A landscape with many valleys, sampled at points; each row gives a point and its height.
A ball rolls from a point to the lowest of its 4 nearest points, and stops where none of them is lower. Distance is the straight distance between rows; heights are no part of it.
reval h=521: [169  89  76 136 142 104 122  96  74 111 129 167 107]
rubit h=766: [107 149 185 143 145 153 156 139 178 135 112  82 168]
Lef h=325: [ 86 174 160 117  93 151  96 203 143 148 121 106 108]
tad h=533: [196  73  87 155 169  97 135  65  73 111 106 166 125]
Velok h=451: [ 91 166 194 137 114 162 113 189 165 147 105  86 137]
mal h=430: [176  85 114 157 173 101 146  70 101 105 100 147 139]
Kor h=526: [119 130  93  99  92 124  98 145 109 132 155 158  99]
muf h=528: [130 124  72  90  60 128  88 116 111 163 182 165 102]
pok h=800: [116 131 124 129 108 127 108 157 120 133 134 139 112]
fusi h=673: [ 97 149 189 138 133 150 133 159 167 133 113  92 154]
Dep h=403: [148 109 139 153 155 126 153 105 127 112 109 132 139]
bisok h=792: [116 130 179 148 141 144 153 134 162 123 113 103 160]
Ninuv h=615: [121 135 163 139 182 129 180  97 167 113 114  75 179]
tave h=274: [121 124 156 143 134 140 137 142 141 126 117 126 134]
loz h=485: [117 130  83  90  68 127  83 130 112 154 165 157  94]
lifad h=386: [ 94 160 161 127 103 148 107 190 144 142 121 112 118]
tob h=588: [162  98  72 122 128 111 119 106  80 120 145 169 102]
Gorek h=362: [156 101 110 147 141 118 138 115 102 115 117 150 118]
kepo h=488: [138 108  97 125 123 113 121 131  99 122 144 157 102]
nif h=562: [130 128 154 141 177 122 181  87 164 115 115  90 176]
gagek h=614: [138 120  67  97  83 119  94 111  98 141 170 168  95]
medi h=460: [104 153  97  91  67 131  77 151 124 151 160 147  96]
gor h=680: [115 138 161 137 126 140 130 160 149 130 112 115 133]
zik h=713: [153 109  60  99 107 116 104  98  90 134 158 173  96]
remu h=532: [102 150 170 139 122 147 122 171 148 139 112 106 133]
vego h=397: [151 104 105 138 134 114 126 118 100 114 127 160 113]
suza h=428: [ 99 154 140 116  98 137  98 186 134 142 129 126 103]
Zasi h=416: [ 91 161 123 100  79 134  83 179 131 147 142 127 102]
bagu h=174: [ 75 196 187 122  89 162  97 210 164 152 101  79 109]
paku h=458: [177  84  85 149 156 101 127  82  73 113 116 172 113]
zuk h=523: [156 113 141 153 188 116 175  66 142 108 106 104 167]
semun h=683: [114 140 171 132 169 133 169 107 174 118 117  74 179]
Nebi h=640: [124 132 168 145 163 137 166 112 168 113 109  90 169]
Rebim h=619: [143 117  74 105 102 116 107 120  98 132 161 163  96]
Kas h=555: [139 115 125 141 130 129 131 136 116 118 129 146 124]
sanar h=646: [112 140 177 133 164 142 165 118 177 125 115  77 172]
nover h=462: [166 101 130 163 172 114 153  72 112 112 105 130 149]
fozan h=498: [169 107 134 156 181 108 165  59 124 106 105 115 158]
nef h=70: [ 94 152 162 118 201 123 205 122 181 108 118  35 192]
maru h=655: [150 115  65  91  61 124  84  92 104 167 183 182 103]
gufek h=712: [134 121 116 129 117 120 117 147 108 122 135 152 112]
Zifi h=425: [141 109 114 140 132 123 131 130 107 119 121 151 115]
Zaba h=260: [147 108 130 150 141 128 140 121 111 112 116 146 126]
nisan h=742: [170  99  56 108 123 104 106  88  70 126 158 177  98]
Baf h=804: [131 115 141 142 129 131 131 144 123 119 122 139 126]
torog h=446: [ 97 158 108  92  77 134  87 166 132 147 153 141 100]
foge h=769: [159 109  58  97  85 112  94  82  92 150 177 188  97]
Pegan h=550: [107 144 157 130 188 127 192 105 181 109 119  59 180]
ribo h=265: [ 76 183 179 119  95 159  98 203 150 150 111  93 114]
mebu h=243: [ 84 154 190 127 166 150 170 136 194 126 114  51 182]
kugof h=476: [141 115 153 147 157 128 161  93 144 116 115 116 155]
Puzus h=365: [ 83 177 143 102  84 143  90 199 141 148 127 116 102]
Ked h=593: [114 136 109 113  96 127 104 156 119 127 140 150 103]
nom h=394: [166  92 108 153 152 111 145  97  94 110 111 163 126]

Where does a ball stop that starts at each point below?
Ninuv | nef
medi | bagu
semun | nef
gagek | bagu
fusi | bagu
torog | bagu
reval | Zaba

Two balls start at each pair of points below. Name the first point that both come to, or write none.
kugof / zuk | Dep
suza / Kor | Lef
Ked / gufek | none
maru / tad | none
nover / mal | Zaba
